Points on a hilly landscape, in no order, each with its height.
A ball rolls from a point to the lowest of its 2 nearest points, and stops where none of them is lower. Distance is the straight distance between rows; heights are no part of it.
Biv: |  1.57 |  1.30 | -2.85 |  0.96 | -0.17 |  2.39 | -0.16 |  2.30 |  0.46 | -1.17 | -0.62 | -1.00 |  0.46 |  0.94 | -2.01 |  2.37 |  1.54 | -1.51 |  1.39 |  1.80 |  2.99 |  height 321
bas: | -0.73 |  1.68 |  0.64 |  2.51 |  1.77 |  0.93 |  0.55 | -1.29 |  0.87 | -1.18 | -1.95 |  0.21 |  0.81 |  2.74 | -0.93 |  1.38 | -0.49 | -0.43 | -1.77 |  1.51 |  2.39 |  height 187
vofig: |  1.72 |  0.06 |  2.03 |  2.70 |  2.88 | -0.55 | -1.22 |  0.52 |  1.21 | -0.58 | -1.64 | -0.01 |  1.23 |  0.63 | -1.55 |  0.61 |  1.74 | -3.01 | -1.76 |  4.48 |  1.77 |  height 155
fuv: |  2.02 | -0.96 | -0.05 |  0.84 |  3.99 |  1.80 | -1.22 |  1.31 |  0.73 |  0.97 | -2.67 | -0.75 |  1.15 |  0.52 | -0.77 |  0.11 | -1.94 | -1.43 | -0.33 |  0.08 |  3.11 |  height 263
Lutot: |  0.35 |  0.62 | -0.81 |  0.60 |  0.99 |  3.08 |  0.57 | -0.80 |  0.22 | -2.45 | -0.99 |  0.43 |  1.37 |  1.70 | -0.02 |  1.25 | -0.21 | -1.00 | -1.42 |  1.63 | -0.08 |  height 123
vado: | -2.28 |  1.52 | -0.77 |  0.56 |  0.88 | -3.62 | -2.16 | -1.30 |  1.04 |  2.05 |  1.15 | -2.22 |  0.41 | -1.97 |  0.53 |  1.29 | -0.70 | -0.14 | -0.36 | -0.19 |  3.49 |  height 159
ruto: | -2.94 | -1.50 | -0.34 | -1.61 | -0.81 |  1.55 |  2.13 | -0.17 |  0.08 |  0.26 | -1.76 |  0.05 |  1.77 | -0.19 | -0.46 | -0.27 | -2.07 | -0.79 | -0.65 |  1.91 | -0.17 |  height 126
mora: |  2.25 | -1.68 | -1.82 | -0.91 | -0.42 |  0.38 |  2.98 |  1.70 | -1.77 |  0.72 | -0.07 | -3.02 |  1.83 | -0.98 | -0.22 |  0.99 | -1.14 | -1.07 | -1.98 | -1.03 |  1.62 |  height 406
lupud: | -1.88 |  0.01 | -0.53 | -0.16 | -0.33 | -3.75 |  0.49 | -0.52 |  0.03 |  2.62 |  0.00 | -2.48 |  1.16 | -0.50 |  0.15 | -0.59 | -3.19 | -0.22 | -3.48 | -1.67 |  0.94 |  height 249
Bov: | -0.45 | -0.10 | -4.03 | -0.71 |  0.33 |  2.56 |  2.23 |  1.13 | -2.52 | -1.86 |  1.17 | -0.40 | -0.56 |  0.72 |  1.09 |  2.00 | -0.68 | -0.35 | -1.43 | -0.72 |  1.19 |  height 731
bak: | -4.26 |  0.96 |  0.34 | -2.36 | -1.09 | -1.60 | -0.33 |  1.86 |  0.51 |  3.03 | -0.85 |  0.04 | -0.73 |  1.27 | -0.46 | -1.46 | -1.18 | -0.29 |  1.71 |  0.51 |  1.03 |  height 272
Vife: | -1.23 |  1.03 |  1.13 | -3.07 |  3.41 | -0.27 | -0.63 |  2.04 | -3.77 |  0.78 |  0.90 | -0.13 | -1.15 |  0.00 | -0.60 | -0.31 | -1.74 |  0.09 |  1.29 |  0.06 |  3.61 |  height 250
pulif: | -1.05 | -0.53 |  3.03 | -1.26 | -3.10 |  3.01 | -0.10 | -1.20 | -0.08 |  1.25 |  1.05 | -0.29 |  1.89 |  0.31 |  0.94 | -1.38 |  0.38 |  1.76 |  1.88 |  0.28 | -1.65 |  height 195
supu: |  1.76 | -1.01 | -4.71 | -0.18 |  0.42 |  1.60 | -0.19 |  1.44 | -0.57 | -0.56 |  1.28 |  0.23 |  0.09 | -1.39 | -1.18 |  1.76 | -0.12 | -1.21 |  1.85 |  1.91 |  1.91 |  height 360
nenor: |  0.46 |  1.65 |  0.89 | -0.69 | -1.41 |  0.27 |  2.22 |  0.49 |  1.78 | -2.31 |  1.10 |  0.45 |  1.14 |  1.32 |  0.84 | -0.16 |  2.72 |  3.05 |  1.51 | -1.48 | -1.80 |  height 603
remit: |  1.07 | -0.70 |  0.51 |  1.14 |  3.44 | -1.12 | -0.67 |  0.79 |  1.72 | -2.20 | -1.67 |  1.66 | -0.17 |  0.43 |  0.98 |  0.86 |  2.67 | -2.23 | -1.24 |  4.03 |  0.16 |  height 109
duda: |  0.30 |  0.35 | -1.75 |  0.91 | -1.52 |  0.58 | -0.89 | -2.00 | -4.31 | -3.00 |  3.39 |  0.48 | -2.73 | -1.32 |  0.64 |  1.78 |  0.75 |  1.09 |  1.58 |  0.49 | -0.35 |  height 428
sutor: |  2.84 |  0.80 | -0.15 |  0.40 | -2.82 |  3.29 | -1.93 | -2.51 | -0.53 | -2.05 |  2.91 |  0.98 | -0.51 | -0.70 |  0.30 |  0.97 | -3.54 | -0.28 |  0.21 |  0.92 |  0.34 |  height 34
guze: |  0.99 |  0.55 |  0.39 | -0.81 |  0.00 | -0.12 | -0.98 | -0.05 | -2.36 | -2.40 |  0.89 | -0.09 | -0.91 |  0.49 | -0.45 |  0.43 | -2.38 |  0.89 |  3.09 |  0.50 |  1.26 |  height 366
forif: |  2.63 |  0.29 |  0.75 |  0.13 | -1.34 |  0.26 |  0.96 |  1.07 |  1.32 | -2.85 |  1.83 |  1.79 |  1.05 | -0.31 |  0.64 | -0.33 |  1.97 |  2.42 |  2.78 | -0.95 | -3.74 |  height 581
rovak: | -1.12 |  0.65 |  0.12 | -0.81 |  0.65 | -4.19 |  0.14 | -1.62 | -3.13 |  0.77 |  1.00 | -0.77 | -0.51 | -1.73 |  1.30 | -0.17 |  0.65 |  1.02 |  1.49 | -1.15 | -0.25 |  height 582
vif: |  1.31 | -1.54 | -2.54 | -1.37 | -1.50 | -0.41 |  0.41 |  0.39 | -3.36 |  0.63 |  1.44 |  1.49 | -2.05 | -1.97 |  0.04 | -2.92 | -1.48 | -0.12 |  2.05 | -0.21 | -2.71 |  height 506
gegov: | -3.11 | -0.50 | -0.11 | -0.21 | -0.09 | -2.88 | -0.37 | -2.14 | -2.77 |  2.46 |  1.60 | -1.00 |  0.91 | -3.00 |  2.24 |  0.56 |  0.29 | -0.15 | -0.03 |  0.32 | -0.26 |  height 604
Vodaz: |  0.42 |  1.12 |  0.78 |  2.41 | -1.32 | -2.31 |  2.07 | -0.82 |  0.94 | -3.02 | -2.71 |  0.99 |  2.24 |  1.22 | -0.14 |  0.60 | -1.03 |  1.20 | -2.24 | -0.48 | -1.58 |  height 330
Kor: | -2.11 |  0.68 | -0.26 | -1.71 | -2.69 |  0.06 |  2.53 |  0.92 |  2.01 |  0.93 | -0.04 |  0.05 |  0.37 |  1.46 |  1.13 | -1.27 |  1.54 |  2.14 | -0.10 | -1.50 | -0.50 |  height 633
mol: | -2.13 |  0.55 | -1.00 |  0.66 | -2.71 | -0.48 |  2.33 |  0.69 | -0.39 |  1.88 |  0.23 | -2.95 |  0.72 |  0.03 | -1.48 |  1.41 |  0.45 | -1.00 | -3.87 |  0.46 |  3.12 |  height 365
Riki: | -1.40 |  3.53 |  0.78 | -0.36 |  1.14 | -4.58 |  0.03 |  0.31 | -4.03 |  1.88 |  1.04 |  0.21 | -0.11 |  0.00 |  0.26 | -1.77 |  0.77 |  0.39 |  3.62 |  0.20 | -0.85 |  height 609
rado: |  1.74 | -0.15 |  2.65 |  0.85 |  0.31 |  0.55 |  0.64 | -1.87 | -0.22 | -4.53 |  0.33 |  0.87 |  0.49 | -0.34 |  0.33 |  2.01 |  0.51 | -0.28 | -3.92 | -0.07 | -2.72 |  height 258
tel: | -3.56 | -1.24 | -0.68 | -2.06 | -1.51 | -0.94 |  0.57 |  0.46 | -0.13 |  2.24 | -1.17 | -0.08 |  1.77 | -1.07 |  0.04 | -1.21 | -2.04 | -0.99 |  0.68 |  1.65 | -0.61 |  height 186
Soner: |  1.07 |  0.09 |  1.39 |  1.30 |  2.37 | -2.02 | -1.29 |  1.06 |  2.92 | -1.39 | -2.20 |  2.56 | -0.25 |  0.85 |  2.38 | -1.15 |  3.82 | -0.74 | -1.80 |  2.33 | -1.18 |  height 66
Nason: |  1.64 | -1.43 | -2.43 | -2.24 | -0.85 |  0.16 |  1.53 |  1.40 | -3.47 |  0.78 |  0.84 | -1.38 |  1.10 | -0.59 | -0.67 |  0.22 | -2.49 | -1.93 | -0.49 |  0.48 |  1.05 |  height 442
Zeda: | -1.37 |  0.49 | -1.00 | -1.02 |  2.69 |  0.23 | -1.12 |  1.01 | -1.76 |  0.99 |  0.50 | -1.30 | -0.08 | -0.74 | -0.25 |  1.38 | -0.09 | -0.41 |  2.21 |  1.34 |  4.44 |  height 167
zak: | -2.56 |  0.58 | -1.02 | -0.69 | -1.98 | -5.93 | -0.60 | -0.24 |  1.72 |  1.83 |  0.98 | -0.73 |  0.17 | -1.40 |  0.50 | -0.12 |  0.12 |  1.31 | -0.08 | -1.07 | -1.72 |  height 530
forug: |  2.25 | -1.15 |  3.04 |  2.54 |  2.38 | -1.62 | -0.15 | -1.43 |  1.70 |  1.77 | -2.20 |  1.62 | -1.80 |  1.70 |  0.67 | -2.23 | -0.03 | -0.48 | -3.94 | -2.22 | -0.14 |  height 111
Nedu: |  0.64 |  0.01 |  1.24 |  0.57 |  1.69 | -0.82 | -2.59 | -0.73 |  0.45 | -0.94 | -0.60 |  1.53 |  1.02 | -1.24 | -0.50 |  0.74 |  0.04 | -0.88 |  4.69 |  2.79 | -1.00 |  height 282
kog: | -0.64 | -0.22 | -1.88 | -1.80 | -0.67 |  0.52 |  1.07 |  0.00 | -3.30 | -1.04 |  1.35 |  0.55 | -1.25 | -0.91 |  3.28 | -0.14 |  0.29 |  1.83 |  1.39 | -3.13 | -1.97 |  height 700
sagun: |  0.61 | -0.23 | -0.98 | -1.49 | -0.76 |  0.10 |  1.13 |  0.63 | -2.91 |  1.78 |  1.93 | -0.29 | -0.89 | -0.49 |  2.87 | -1.90 |  2.82 |  2.65 |  2.46 | -3.17 | -2.80 |  height 682
Vom: |  0.48 |  0.54 |  1.41 |  2.16 | -0.25 |  0.39 |  2.61 | -0.68 | -0.09 | -3.73 | -0.98 |  1.23 |  1.19 |  0.93 |  0.93 |  1.30 |  0.00 |  0.93 | -2.97 | -2.11 | -2.39 |  height 293
Ritu: | -1.99 | -0.08 |  1.38 | -2.23 | -1.07 | -0.80 |  0.61 | -0.75 | -4.12 |  3.60 |  0.67 | -0.79 | -0.11 | -0.78 |  0.76 | -2.73 |  0.54 | -0.57 |  1.95 |  0.18 | -2.52 |  height 332
keb: | -1.62 | -1.07 | -1.37 |  0.69 | -0.51 | -2.39 |  1.12 | -0.45 |  1.21 |  2.48 | -1.69 | -1.29 |  0.25 |  0.31 |  0.29 | -0.70 | -3.01 |  0.68 | -4.22 | -3.48 |  0.04 |  height 290
fod: |  0.03 | -1.25 | -0.70 |  1.35 |  0.82 | -0.34 |  2.57 | -0.63 |  0.94 |  0.18 | -0.97 | -0.13 |  0.44 | -1.21 |  1.34 |  0.59 | -0.84 |  0.33 | -4.72 | -3.43 |  0.21 |  height 334
Mes: | -0.45 | -2.15 | -0.36 |  1.00 |  0.80 |  0.41 | -2.05 | -1.68 | -0.39 | -0.04 |  0.52 |  0.66 |  0.25 | -3.85 | -0.09 |  0.99 |  1.50 | -0.96 |  2.74 |  3.29 | -2.26 |  height 317
mem: |  0.05 |  0.88 |  2.24 | -2.21 |  1.93 | -0.48 | -1.18 |  1.93 | -1.78 | -0.92 | -0.59 | -0.17 | -0.73 |  0.53 | -0.67 | -0.96 | -2.11 |  1.70 |  3.11 | -1.30 |  1.65 |  height 316
gov: |  1.65 | -2.24 | -2.36 | -2.37 | -0.72 | -1.26 |  1.34 |  1.96 | -2.16 |  1.08 | -0.39 | -0.25 |  1.06 | -1.29 |  1.42 | -1.19 | -2.19 | -0.54 |  1.17 | -0.88 | -1.90 |  height 477
lazi: |  2.35 | -1.75 | -1.63 | -1.33 |  1.51 |  1.22 | -0.59 |  1.90 |  2.02 |  0.21 | -1.13 |  2.24 | -0.78 | -0.25 |  0.63 | -0.79 |  0.37 | -0.15 |  3.48 |  0.31 | -1.46 |  height 291
kesa: | -0.56 |  1.22 |  2.37 |  0.09 |  0.59 | -0.93 | -1.16 | -0.66 |  3.38 | -0.22 | -0.90 |  1.02 | -0.12 | -0.13 |  1.01 | -0.70 |  2.39 | -0.12 | -1.91 |  1.06 | -2.43 |  height 122
tofub: | -1.36 |  1.14 |  2.81 | -0.74 | -0.67 | -0.74 | -1.48 | -0.95 |  3.50 |  0.13 | -1.62 |  1.09 |  0.71 |  1.58 | -0.36 | -0.98 |  1.31 | -0.28 |  0.41 |  2.06 | -1.34 |  height 169
nere: | -2.10 | -0.05 |  0.55 | -0.45 | -1.42 | -1.34 |  0.46 | -0.66 | -0.44 |  2.54 |  0.67 | -3.30 |  1.25 | -1.25 | -1.53 |  0.14 | -2.33 | -1.07 | -3.26 |  0.23 |  1.84 |  height 300
Pud: | -1.44 | -0.55 | -0.17 |  0.45 | -0.26 |  3.88 |  1.24 | -0.03 |  1.01 |  0.21 |  0.69 | -1.45 | -0.54 | -2.02 |  0.42 |  3.31 |  2.06 | -1.32 | -3.84 | -1.03 |  0.89 |  height 452
nar: | -2.76 | -0.70 | -2.14 |  2.09 | -0.89 |  0.16 | -1.32 |  1.11 |  4.16 |  1.11 | -1.88 |  0.25 | -0.36 |  4.27 | -1.59 | -1.17 |  0.23 |  0.23 | -1.86 | -1.89 | -2.37 |  height 433
nam: | -0.62 | -0.09 |  0.68 | -0.13 | -2.81 |  4.54 | -0.85 |  0.54 | -0.81 | -2.64 |  2.38 |  2.44 | -0.83 | -0.77 |  0.74 | -0.85 | -0.77 |  0.80 |  1.09 | -1.72 | -4.68 |  height 158
Zamo: | -0.93 |  0.72 |  1.03 | -0.05 | -1.02 | -4.03 |  0.23 | -1.07 |  0.67 |  0.64 |  0.79 |  0.21 |  0.84 | -2.81 |  2.12 |  0.03 |  1.82 |  2.22 |  1.64 | -1.74 | -2.00 |  height 557
tufis: |  2.12 | -2.06 |  3.97 |  1.26 |  1.46 | -0.55 | -1.08 | -0.81 |  0.64 | -1.63 | -1.18 |  0.61 | -0.38 |  0.51 |  0.41 | -1.54 |  0.98 | -1.83 | -3.95 |  1.91 | -0.94 |  height 183
tezo: |  1.76 |  0.03 |  0.12 | -0.93 | -2.33 |  3.02 | -1.21 | -1.63 | -1.03 | -3.50 |  1.72 |  3.04 | -1.56 |  0.46 |  0.76 |  0.13 | -1.92 |  0.82 |  0.58 | -0.82 | -2.58 |  height 102
Mamol: |  1.36 |  0.58 | -1.21 |  0.49 | -0.70 |  0.02 |  0.15 | -1.77 | -1.44 | -2.96 |  2.54 | -0.99 | -0.47 | -0.91 | -0.01 |  3.36 |  2.01 |  0.62 |  0.61 |  0.48 |  0.77 |  height 401
gerov: |  3.77 | -0.55 |  3.35 |  2.59 |  1.09 | -0.59 |  0.13 | -1.74 | -0.29 | -2.54 | -0.22 | -0.69 |  0.31 |  0.17 | -1.22 |  1.28 |  1.00 | -1.63 | -3.52 |  1.18 | -0.78 |  height 221
Mazil: |  4.48 |  2.06 | -0.67 |  1.29 | -1.78 |  3.08 | -3.14 | -0.75 |  1.10 | -0.80 |  1.92 | -0.32 |  0.34 |  0.48 | -0.89 |  0.65 | -0.90 | -1.66 | -0.44 |  0.80 |  1.24 |  height 114
loma: | -1.45 | -1.13 |  3.45 | -2.02 | -1.50 |  1.89 | -0.91 | -0.38 | -1.85 |  3.09 |  0.44 | -0.93 | -0.10 | -0.73 |  0.22 | -2.64 | -0.01 |  1.35 |  4.15 |  0.27 | -0.89 |  height 264
feri: |  0.84 |  0.20 |  0.14 |  0.83 |  1.99 |  0.11 | -0.89 | -2.34 |  0.47 | -1.69 |  1.26 |  0.13 | -0.23 | -2.17 |  0.81 |  3.35 |  2.87 |  0.04 | -0.61 |  0.70 |  0.41 |  height 373
Tedaz: |  1.82 |  0.04 |  0.62 | -0.93 |  3.05 |  0.31 |  0.24 |  1.28 |  3.47 |  0.27 | -3.36 |  1.42 |  0.02 |  0.84 |  0.49 | -1.10 |  0.94 |  0.06 |  1.25 |  0.15 | -0.73 |  height 248
biru: | -1.58 |  0.57 |  3.05 | -0.25 | -0.38 |  0.01 | -1.58 |  0.05 |  1.42 |  0.66 | -1.11 |  0.66 |  1.25 | -0.39 | -1.76 | -1.45 |  0.61 |  0.05 |  4.57 |  2.28 | -0.27 |  height 233
tepo: | -2.42 |  2.28 |  1.61 |  2.71 |  1.61 |  0.71 | -1.90 | -2.14 |  1.71 |  0.07 | -1.42 |  1.31 | -0.82 |  3.57 |  0.04 |  0.20 |  0.18 | -0.92 | -3.03 |  1.89 |  2.18 |  height 243
bikik: |  2.29 | -2.38 | -3.05 | -0.94 |  1.94 |  2.33 | -0.68 |  1.11 |  1.55 | -0.46 | -0.91 |  1.71 | -0.89 | -0.42 | -1.04 |  0.68 | -0.98 | -2.08 |  1.94 |  1.82 |  0.55 |  height 324
Gebag: |  2.67 | -0.49 | -1.91 | -0.34 | -2.61 |  0.11 |  0.73 |  1.67 | -0.34 | -1.08 |  2.34 |  1.99 | -1.07 |  0.12 | -0.56 | -2.59 |  1.37 |  2.61 |  4.64 | -0.67 | -2.51 |  height 555
bib: |  2.51 |  2.11 | -2.77 |  0.03 | -1.09 | -0.56 |  0.36 |  0.71 | -2.32 | -2.70 |  1.90 |  1.53 | -1.43 |  1.71 | -0.50 | -0.02 | -2.87 | -0.12 |  2.91 |  1.49 |  1.70 |  height 405
suk: |  2.48 | -0.53 |  0.74 |  1.73 |  2.49 |  0.58 |  0.58 |  1.71 |  0.36 |  0.62 | -1.00 | -2.06 |  0.98 |  0.33 | -2.29 |  0.55 | -1.64 | -0.96 | -0.42 | -0.77 |  3.54 |  height 312
fasi: |  0.71 | -2.09 | -1.64 |  0.93 |  0.54 |  0.52 |  3.61 |  0.72 | -0.25 |  0.92 | -1.39 | -1.06 |  1.33 | -0.62 | -0.13 |  1.08 | -0.87 | -0.57 | -4.07 | -1.66 |  1.61 |  height 367
Fuziz: | -0.94 |  1.32 |  0.55 | -0.83 | -1.22 |  0.17 | -0.78 | -3.01 | -4.25 | -2.66 |  1.35 |  0.35 | -1.02 |  0.08 |  1.01 |  0.82 | -0.75 |  2.08 |  2.65 |  0.20 | -0.79 |  height 403
nuz: |  1.92 |  0.14 | -2.23 | -0.49 | -3.12 |  0.70 |  0.31 |  0.78 | -2.61 | -0.24 |  2.21 |  2.23 | -3.65 | -1.12 |  0.40 | -3.87 | -0.85 |  2.01 |  1.92 | -0.75 | -3.18 |  height 528
vir: |  2.95 |  1.53 | -0.13 |  1.55 | -1.37 |  1.78 | -0.72 |  2.07 | -0.76 | -1.96 | -0.30 | -1.75 | -0.37 |  1.09 | -3.53 |  1.91 |  0.87 | -0.60 |  1.03 |  0.15 |  2.79 |  height 262
Bizul: | -1.20 | -2.06 |  0.13 | -0.40 |  1.36 |  1.92 | -0.53 | -2.18 |  0.07 | -0.13 |  1.56 | -0.01 | -1.05 | -3.67 |  0.30 |  2.84 |  2.65 | -1.25 |  0.04 |  1.83 |  0.19 |  height 347
Far: | -1.84 | -0.83 | -2.70 |  0.04 | -1.43 | -1.48 |  0.14 |  1.71 |  5.01 |  1.32 |  1.48 | -1.25 | -0.25 |  3.35 | -2.02 | -0.59 |  1.46 |  1.42 | -0.97 | -1.16 | -2.24 |  height 473
nal: |  0.32 |  0.76 |  1.88 |  2.67 |  1.28 | -2.31 | -0.61 | -1.18 |  2.67 |  0.95 | -1.80 |  0.86 | -0.32 |  2.39 |  0.21 | -0.92 | -0.84 |  0.90 | -2.60 | -3.29 |  0.01 |  height 47
bozig: | -1.09 | -0.15 | -0.13 | -2.74 |  0.82 |  0.19 |  0.16 | -1.61 | -6.03 |  3.57 |  1.51 | -0.75 | -1.49 | -1.10 |  0.62 | -1.27 | -1.14 | -1.74 |  1.01 |  0.42 | -1.15 |  height 377
pozin: | -2.09 | -0.36 | -0.74 | -0.81 | -0.35 |  2.28 |  0.27 | -1.03 | -0.13 | -1.22 | -1.70 |  1.85 |  0.75 |  0.12 |  0.86 |  0.88 |  0.14 |  0.08 |  0.47 |  0.72 | -0.80 |  height 52
nat: | -1.97 |  0.13 | -0.88 |  0.32 |  1.62 | -0.99 | -1.11 | -0.75 |  0.48 |  2.05 |  0.47 | -1.76 |  0.15 | -2.17 | -0.55 |  2.17 |  0.53 | -0.91 |  0.37 |  1.63 |  3.59 |  height 83
lefil: | -2.04 | -0.23 |  0.73 | -0.93 | -1.76 |  3.91 | -0.05 | -0.40 | -0.38 | -0.62 |  0.54 |  0.77 | -0.21 |  0.10 |  1.44 | -1.01 |  1.32 |  1.18 |  2.79 | -0.22 | -2.89 |  height 131
Dodom: | -2.87 |  0.97 | -1.81 |  1.36 | -0.05 | -0.89 | -0.92 |  1.13 |  3.93 |  1.48 | -2.69 |  0.00 | -0.31 |  4.04 | -2.53 | -1.15 | -1.26 |  0.15 | -0.44 | -0.47 |  0.30 |  height 391
teli: | -0.78 | -0.19 | -0.16 | -2.13 | -1.14 |  0.13 |  3.29 |  1.49 | -0.03 |  2.37 |  2.49 | -0.25 |  0.04 |  0.17 |  2.06 | -1.74 |  2.30 |  2.44 |  1.45 | -2.45 | -1.10 |  height 660
kofom: | -1.79 | -0.47 | -1.46 | -0.38 | -1.76 | -4.23 | -0.18 |  1.19 |  4.27 |  1.16 |  0.57 | -1.12 | -0.99 |  1.03 | -1.81 | -0.92 |  1.11 |  1.38 | -0.52 | -2.05 | -2.08 |  height 500
temez: |  0.58 |  0.05 |  2.05 |  0.94 |  4.27 |  1.13 | -2.69 |  0.05 |  2.24 |  1.22 | -1.96 |  0.10 |  0.31 |  1.08 | -0.46 | -0.90 |  0.02 | -2.44 | -1.03 |  2.51 |  2.33 |  height 206
zed: | -0.23 | -0.96 | -2.11 | -1.14 |  0.09 |  1.92 |  0.87 | -0.17 | -2.32 | -1.37 |  1.50 | -0.59 | -0.60 | -1.06 |  2.65 |  1.98 | -0.69 |  0.40 | -1.17 | -2.07 |  0.43 |  height 717
dez: | -1.20 | -0.39 | -0.21 | -0.38 | -2.03 |  0.89 |  2.11 | -0.57 |  0.01 |  0.85 |  1.30 | -2.62 | -0.30 | -2.42 | -0.32 |  2.60 |  1.97 | -0.20 | -3.85 | -1.09 |  1.70 |  height 419
piri: | -3.53 |  1.23 | -2.01 | -0.82 | -0.31 | -0.78 | -1.02 |  1.22 |  3.33 |  2.27 | -2.18 |  0.19 | -0.12 |  2.30 | -0.60 | -1.35 | -1.08 |  0.21 |  0.60 |  0.61 |  1.55 |  height 343
lemuk: |  3.51 |  2.03 | -0.37 |  0.92 | -2.91 |  2.24 | -3.03 |  1.55 |  0.01 | -1.28 |  1.47 | -0.82 |  0.07 | -0.60 | -3.35 |  0.68 | -1.36 | -1.45 |  1.51 |  1.71 |  2.97 |  height 189
melev: |  1.64 | -0.23 |  2.55 |  2.84 |  0.58 |  0.92 |  1.66 |  0.09 | -0.27 |  1.18 | -0.62 | -1.86 | -0.04 |  1.44 | -3.09 |  1.18 |  0.37 | -0.05 | -2.46 | -2.06 |  3.36 |  height 370
guri: |  1.44 | -2.19 |  4.06 |  1.10 |  2.43 |  0.38 | -1.00 | -1.19 |  0.61 |  0.32 | -2.43 |  1.53 | -2.24 |  2.19 |  0.08 | -1.93 |  0.65 | -1.54 | -4.59 |  0.82 |  1.31 |  height 161
mobag: |  1.70 |  0.06 |  1.22 | -0.25 |  1.48 | -1.36 |  0.28 |  1.84 |  3.57 |  1.52 | -2.66 | -0.27 |  0.92 |  0.25 | -0.14 | -1.52 |  0.27 |  0.55 |  1.75 | -1.64 |  0.01 |  height 200
Veve: |  0.63 |  1.03 |  2.18 |  1.26 |  1.44 | -1.86 | -0.39 |  0.59 |  1.93 |  0.23 | -2.99 | -0.25 |  1.51 |  0.80 | -0.41 | -1.43 | -1.93 |  0.87 | -0.36 | -2.59 |  0.75 |  height 127

Call two points neighbours if one is among the 2 nearest of the other. Go from one point of each pair to the other, from neighbour to neighbour, staying as low as possible. Name the highest point that can't be avoided.
nal / lefil: supu
pozin / Soner: tepo
lefil / sutor: nam

Two balls start at each pair of points below. Name the first point that both come to, or write -.
Vom / feri: -
bib / lazi: -
bikik / zed: -
